Each row is a point on a landscape with many peaks, with its height.
A climber steps from a point to the highest of its 2 nearest points, and stops where none of them is higher. Distance is the straight distance between rows; heights are no part of it.
dolok: [85 102 112 117 95 117 98 119 118 105 94 126 107 127 140 95 86 77 121 99 107 78 83 97]  h=9.7
turig: [90 108 104 103 84 109 114 93 76 112 73 102 85 109 129 95 82 80 102 97 121 80 101 112]  h=18.4
Sofu: [86 102 100 94 75 93 110 112 118 107 105 84 73 116 107 103 91 66 116 101 111 71 109 111]  h=11.2
lipo: [66 111 99 97 116 104 102 121 116 84 85 122 121 114 102 115 91 79 91 100 108 128 75 86]  h=56.0
boz: [97 77 86 115 92 118 106 111 82 108 113 83 98 98 64 106 96 98 132 116 114 104 94 105]  h=52.3
Vodu: [116 87 102 79 102 99 77 97 90 89 109 116 120 94 105 91 106 97 94 101 91 107 108 106]  h=35.5
vobi: [117 95 116 95 123 85 117 84 115 65 108 99 103 93 100 96 79 93 99 92 139 133 79 101]  h=45.7
Veker: [133 101 94 95 108 101 92 85 104 95 112 72 101 106 68 88 125 141 87 109 41 92 118 91]  h=26.6
vud: [92 114 77 101 91 88 100 116 133 120 108 114 81 139 117 116 89 96 102 106 123 84 70 129]  h=14.8
mulin: [90 115 114 102 78 101 102 114 91 112 107 106 70 121 120 87 89 61 109 91 82 65 118 112]  h=13.4
dizop: [84 127 93 100 124 105 108 125 110 87 107 87 94 96 87 134 117 93 101 118 119 122 84 112]  h=62.6
gufu: [112 102 79 92 121 116 110 100 89 99 90 80 104 109 74 111 113 99 110 123 122 131 110 107]  h=62.1
runi: [112 104 110 73 104 90 91 89 104 68 109 92 119 94 118 90 110 91 82 105 86 101 132 94]  h=39.3
Divu: [115 86 92 74 130 103 94 108 65 104 93 81 81 101 77 114 119 105 88 119 90 99 112 112]  h=32.5
zel: [103 112 64 114 84 122 95 99 121 103 96 91 80 126 97 91 81 109 126 113 119 64 80 105]  h=20.5
kora: [88 91 92 81 127 98 104 92 110 92 95 106 109 97 87 117 94 117 62 114 115 117 81 105]  h=28.2
vodob: [126 78 98 105 100 87 94 71 80 124 111 99 97 80 81 100 112 114 87 119 93 110 108 92]  h=20.1
nuzuk: [75 87 124 119 98 110 108 83 88 92 86 111 119 83 128 99 91 87 115 56 112 106 101 113]  h=57.2
Mer: [65 101 81 100 80 92 94 126 75 105 112 103 90 121 105 93 84 86 106 92 98 83 98 97]  h=32.7
bof: [151 106 78 109 96 76 94 85 120 119 102 77 101 89 88 83 124 134 86 107 86 109 100 113]  h=24.5
Tezu: [87 108 98 102 110 110 120 103 117 88 91 128 119 113 96 101 74 79 85 123 131 122 92 86]  h=46.2
bog: [118 105 104 118 62 88 91 81 97 108 110 89 113 93 96 82 99 139 68 80 49 94 104 107]  h=31.4
foz: [105 106 130 87 86 116 96 93 72 116 127 110 89 105 91 96 101 97 80 111 58 93 122 86]  h=34.8
Zuz: [104 112 57 111 76 99 80 80 126 102 98 95 77 124 93 88 87 119 131 74 111 78 86 100]  h=17.4
limez: [112 95 123 110 88 110 85 81 86 83 111 108 112 64 122 91 92 87 93 72 78 96 136 104]  h=67.0
Labu: [121 89 100 94 83 102 99 77 92 93 88 106 122 88 99 94 91 116 85 90 97 109 115 106]  h=36.9
gud: [118 110 96 94 99 102 104 88 91 69 90 72 110 94 86 107 110 83 104 114 110 125 116 108]  h=48.6
rakep: [131 95 96 105 90 112 101 80 78 81 90 74 111 89 81 99 90 122 105 92 99 111 126 107]  h=40.8
zuge: [75 96 118 116 88 109 116 91 96 115 82 124 105 100 105 92 92 69 96 93 109 122 80 99]  h=24.1
deteg: [108 92 111 107 90 90 97 79 112 99 109 125 142 109 131 85 107 127 88 75 70 100 114 96]  h=68.0
Tupin: [128 107 86 118 104 86 91 96 122 85 110 93 129 107 90 83 95 131 91 99 95 124 87 88]  h=56.3
sig: [102 73 100 113 109 102 103 99 88 90 108 76 101 76 74 112 104 110 123 104 110 119 98 97]  h=55.0
Zomi: [97 111 98 86 93 75 100 88 139 101 103 97 128 109 92 107 104 116 56 102 76 112 108 93]  h=27.0
tebuv: [135 89 76 109 102 81 96 74 86 125 108 82 95 82 81 84 110 143 82 96 85 98 115 108]  h=22.2
gok: [103 96 69 112 131 130 106 120 108 107 78 81 75 102 76 106 119 98 126 127 107 88 103 101]  h=37.2
Fafad: [115 100 99 99 135 119 118 112 103 96 75 77 90 101 84 124 117 100 110 133 113 105 108 107]  h=47.7
luvi: [98 98 89 106 104 126 93 124 112 101 103 108 81 113 104 106 86 100 107 122 107 70 74 104]  h=25.1
loze: [89 95 116 102 104 105 119 87 110 78 106 93 86 98 100 98 80 80 113 90 135 118 67 106]  h=41.7
Vido: [86 105 93 110 98 107 110 102 137 99 90 106 81 99 107 73 89 74 124 97 134 84 96 86]  h=22.7
Nokez: [120 105 102 81 76 88 97 85 115 107 110 83 103 100 81 77 109 135 68 86 52 90 116 109]  h=29.7
Dib: [129 101 104 105 110 85 89 110 95 83 114 96 111 103 88 123 107 112 92 129 90 118 105 88]  h=41.2
zukal: [134 121 79 119 97 70 91 96 124 71 94 90 123 106 117 77 87 130 75 101 96 108 91 97]  h=51.5
Fira: [90 107 102 96 130 105 111 120 115 84 108 99 105 94 88 113 111 111 116 107 126 134 71 86]  h=52.1
daf: [81 107 81 123 81 93 95 104 110 133 96 117 76 91 102 75 100 84 124 94 115 70 107 84]  h=26.4
pezik: [76 92 121 89 94 100 105 90 107 105 101 118 131 90 118 94 123 95 103 80 95 106 119 80]  h=68.2
ges: [124 98 112 104 113 90 85 110 70 107 85 100 93 78 93 101 90 109 102 105 80 94 115 86]  h=41.3
rus: [113 118 97 94 96 74 103 85 130 93 82 107 122 106 101 106 101 104 60 98 97 136 89 101]  h=24.4
Sozek: [81 83 114 129 84 102 100 100 105 86 101 110 82 90 107 93 72 74 121 81 117 94 72 112]  h=38.2
pudi: [77 86 116 85 113 81 94 104 114 94 89 124 132 92 115 104 125 96 92 84 92 121 88 88]  h=80.1
bibol: [106 97 118 102 96 89 99 77 90 103 117 115 133 85 133 101 115 115 99 82 87 104 126 74]  h=76.6
lura: [89 113 95 123 87 96 94 101 130 108 88 117 91 139 137 99 90 79 115 89 104 80 70 117]  h=11.7
rig: [80 106 81 90 114 126 111 116 119 111 107 112 91 117 97 110 99 103 99 127 129 88 81 109]  h=20.3
Kato: [77 102 80 109 91 101 109 126 99 116 103 76 85 114 71 114 106 103 128 113 112 96 85 100]  h=62.8
gor: [114 93 115 76 109 119 108 89 90 89 91 97 107 92 112 110 103 113 104 113 128 105 88 117]  h=3.4
Vug: [119 117 97 74 101 80 95 99 104 76 118 75 110 109 90 99 110 99 70 110 77 109 135 93]  h=43.5
gom: [87 91 116 95 116 97 103 117 113 104 98 127 105 110 143 99 100 79 109 98 117 99 80 107]  h=7.8
zasul: [95 90 121 105 100 103 96 72 79 98 96 120 122 75 134 93 103 79 89 60 92 107 129 122]  h=62.2
Lik: [104 112 108 111 104 113 97 110 80 96 80 102 94 74 116 94 110 88 120 97 121 102 96 91]  h=40.7
kol: [88 77 79 104 87 116 99 102 60 106 97 98 93 88 87 90 94 98 115 91 122 100 108 105]  h=44.6
Bese: [118 84 86 82 127 88 107 89 75 93 96 62 96 105 74 118 116 128 81 103 78 107 119 107]  h=28.7
dopi: [92 107 115 121 87 128 121 107 123 117 102 99 90 108 99 102 95 99 143 105 124 95 66 101]  h=14.2
zefig: [101 84 132 114 114 105 108 76 96 78 87 112 118 78 122 90 80 101 107 65 108 117 87 92]  h=53.4
kuzap: [101 87 123 87 119 102 97 105 109 91 100 117 101 98 116 119 106 95 97 108 117 111 72 125]  h=5.7
dig: [80 98 106 89 97 102 101 94 65 117 118 99 82 102 91 107 108 83 79 124 87 90 108 93]  h=39.6
Mulo: [84 104 118 105 86 109 85 125 81 111 109 101 82 80 93 102 103 86 123 90 63 78 112 101]  h=51.1
pafu: [83 110 105 86 111 100 91 120 115 79 94 110 127 88 110 114 122 85 87 106 95 123 86 88]  h=67.1
fof: [86 112 75 94 91 78 99 111 137 127 103 97 76 117 104 110 102 108 123 88 117 70 82 102]  h=11.9
rog: [134 108 89 75 91 87 85 83 116 113 102 98 99 91 86 93 127 116 66 104 73 104 110 116]  h=27.3
Zik: [91 125 90 68 117 101 99 117 95 78 113 90 108 112 91 124 118 87 75 121 96 111 127 106]  h=52.5
kupum: [134 112 106 121 82 99 100 77 77 107 106 103 120 81 110 97 88 131 78 75 72 100 123 104]  h=33.7
buk: [118 84 90 114 111 85 90 87 98 75 115 93 115 79 88 94 95 126 103 95 106 132 87 88]  h=62.3
bageb: [98 92 103 91 109 96 111 129 89 111 96 75 69 99 67 101 110 94 124 102 88 82 135 96]  h=6.8
gero: [100 98 130 94 87 73 97 90 112 115 96 113 122 103 91 110 100 104 65 89 65 110 110 89]  h=29.6
tumaf: [107 126 90 112 90 115 96 105 96 112 84 85 71 89 115 91 116 91 139 102 114 80 93 108]  h=34.7
las: [87 105 77 119 91 118 111 97 111 116 101 98 81 122 103 91 89 109 133 103 139 91 57 91]  h=16.9
gaz: [80 104 118 95 91 96 118 101 75 112 103 86 94 110 113 110 110 86 98 124 102 83 108 78]  h=45.6
kazol: [107 90 117 90 124 87 105 93 112 62 87 107 113 82 121 89 93 88 112 81 125 116 96 95]  h=49.6
Seze: [88 99 121 70 82 104 99 119 75 89 96 96 102 110 108 111 110 90 111 83 85 97 115 120]  h=55.7
Zuse: [131 97 60 94 129 90 100 104 113 102 115 76 90 120 70 92 128 131 80 116 51 104 129 101]  h=24.0
taf: [77 92 73 86 143 114 116 106 103 100 107 105 93 102 88 118 102 112 86 133 134 106 91 102]  h=23.4
Bufip: [80 76 94 88 109 91 98 82 100 91 103 106 112 84 87 93 92 97 70 104 111 112 94 85]  h=31.3
bulu: [65 112 109 95 95 110 105 114 115 99 102 82 91 98 87 122 115 85 110 103 113 101 80 110]  h=80.0
kel: [90 109 119 98 97 100 117 92 107 109 98 101 118 91 99 115 117 99 104 113 114 107 106 69]  h=56.2
ditip: [92 98 107 114 107 119 92 115 81 101 87 110 101 107 104 113 82 101 104 130 101 86 70 83]  h=30.1
Tekag: [133 106 71 115 116 86 96 104 115 76 106 78 119 114 71 102 95 128 84 123 91 123 110 93]  h=49.1
kas: [102 107 123 102 80 108 113 102 63 118 101 104 82 107 123 98 85 82 112 95 95 71 133 107]  h=15.6
dazig: [86 89 121 99 88 101 107 90 84 116 69 121 104 103 110 101 88 70 86 94 100 102 106 115]  h=21.4
dofel: [89 96 98 60 106 105 101 122 81 70 108 90 102 109 106 114 110 85 100 104 103 95 110 112]  h=64.5
retim: [62 83 94 129 85 92 94 108 95 102 101 111 96 112 115 91 74 64 109 71 104 91 95 106]  h=35.7
ragez: [105 117 83 121 105 108 110 93 129 112 103 96 68 115 131 88 103 104 126 101 137 87 45 93]  h=14.4
zagad: [79 100 68 121 77 87 79 101 98 126 106 112 73 110 111 82 84 98 106 95 98 65 87 88]  h=29.5
talut: [106 88 117 90 92 122 86 114 70 102 119 104 94 72 82 97 103 110 110 79 66 91 138 102]  h=56.5
nul: [113 106 133 84 89 91 91 84 94 116 123 119 108 110 95 87 95 108 65 83 44 96 131 87]  h=31.9
Gusab: [100 107 99 88 120 80 91 98 116 88 74 108 124 106 101 115 91 125 61 91 96 128 75 105]  h=25.2
tem: [92 92 103 101 103 97 92 120 90 85 110 108 111 111 95 116 86 96 99 132 98 105 96 79]  h=35.4
bul: [70 81 92 104 104 110 107 94 99 117 105 118 98 83 96 88 101 89 97 100 125 114 69 93]  h=27.7
mal: [102 113 80 124 79 87 93 72 125 112 97 114 82 122 123 87 79 119 134 58 113 80 76 100]  h=15.5
gatos: [102 101 113 110 101 100 90 118 87 116 98 118 91 70 111 94 104 87 115 104 92 82 108 96]  h=46.0
Guf: [90 99 102 79 89 104 106 128 103 121 96 88 80 111 92 95 105 96 122 101 103 64 117 111]  h=9.0
Zuta: [102 98 117 113 92 116 95 100 79 112 110 115 99 56 89 96 84 88 98 68 84 81 144 106]  h=61.7
Paf: [125 101 115 78 112 100 87 117 72 110 87 100 74 98 81 98 106 96 95 119 71 98 115 102]  h=37.1

Call two points neighbours if one is among the 2 nearest of the other. Go from one point of each pair to the other, from neighbour to neighbour, staying as high as possible. Name the lowest point that can't be avoided.
Bufip and bibol -> rus
Tupin and bulu -> boz
pudi and bibol -> pezik

Where does a climber stop that starts at each point below?
Guf -> Bufip
Zomi -> pudi
tebuv -> gufu
Bese -> limez
Mer -> limez
bageb -> limez
Veker -> gufu

Write out the way that a climber takes from each point below.
daf -> zagad Mer retim Sozek loze vobi kazol zefig nuzuk zasul limez
rus -> Zomi gero nul foz dig gaz kel pezik pudi
Zuse -> Bese Divu Paf ges gatos Mulo talut Zuta limez
Lik -> gatos Mulo talut Zuta limez
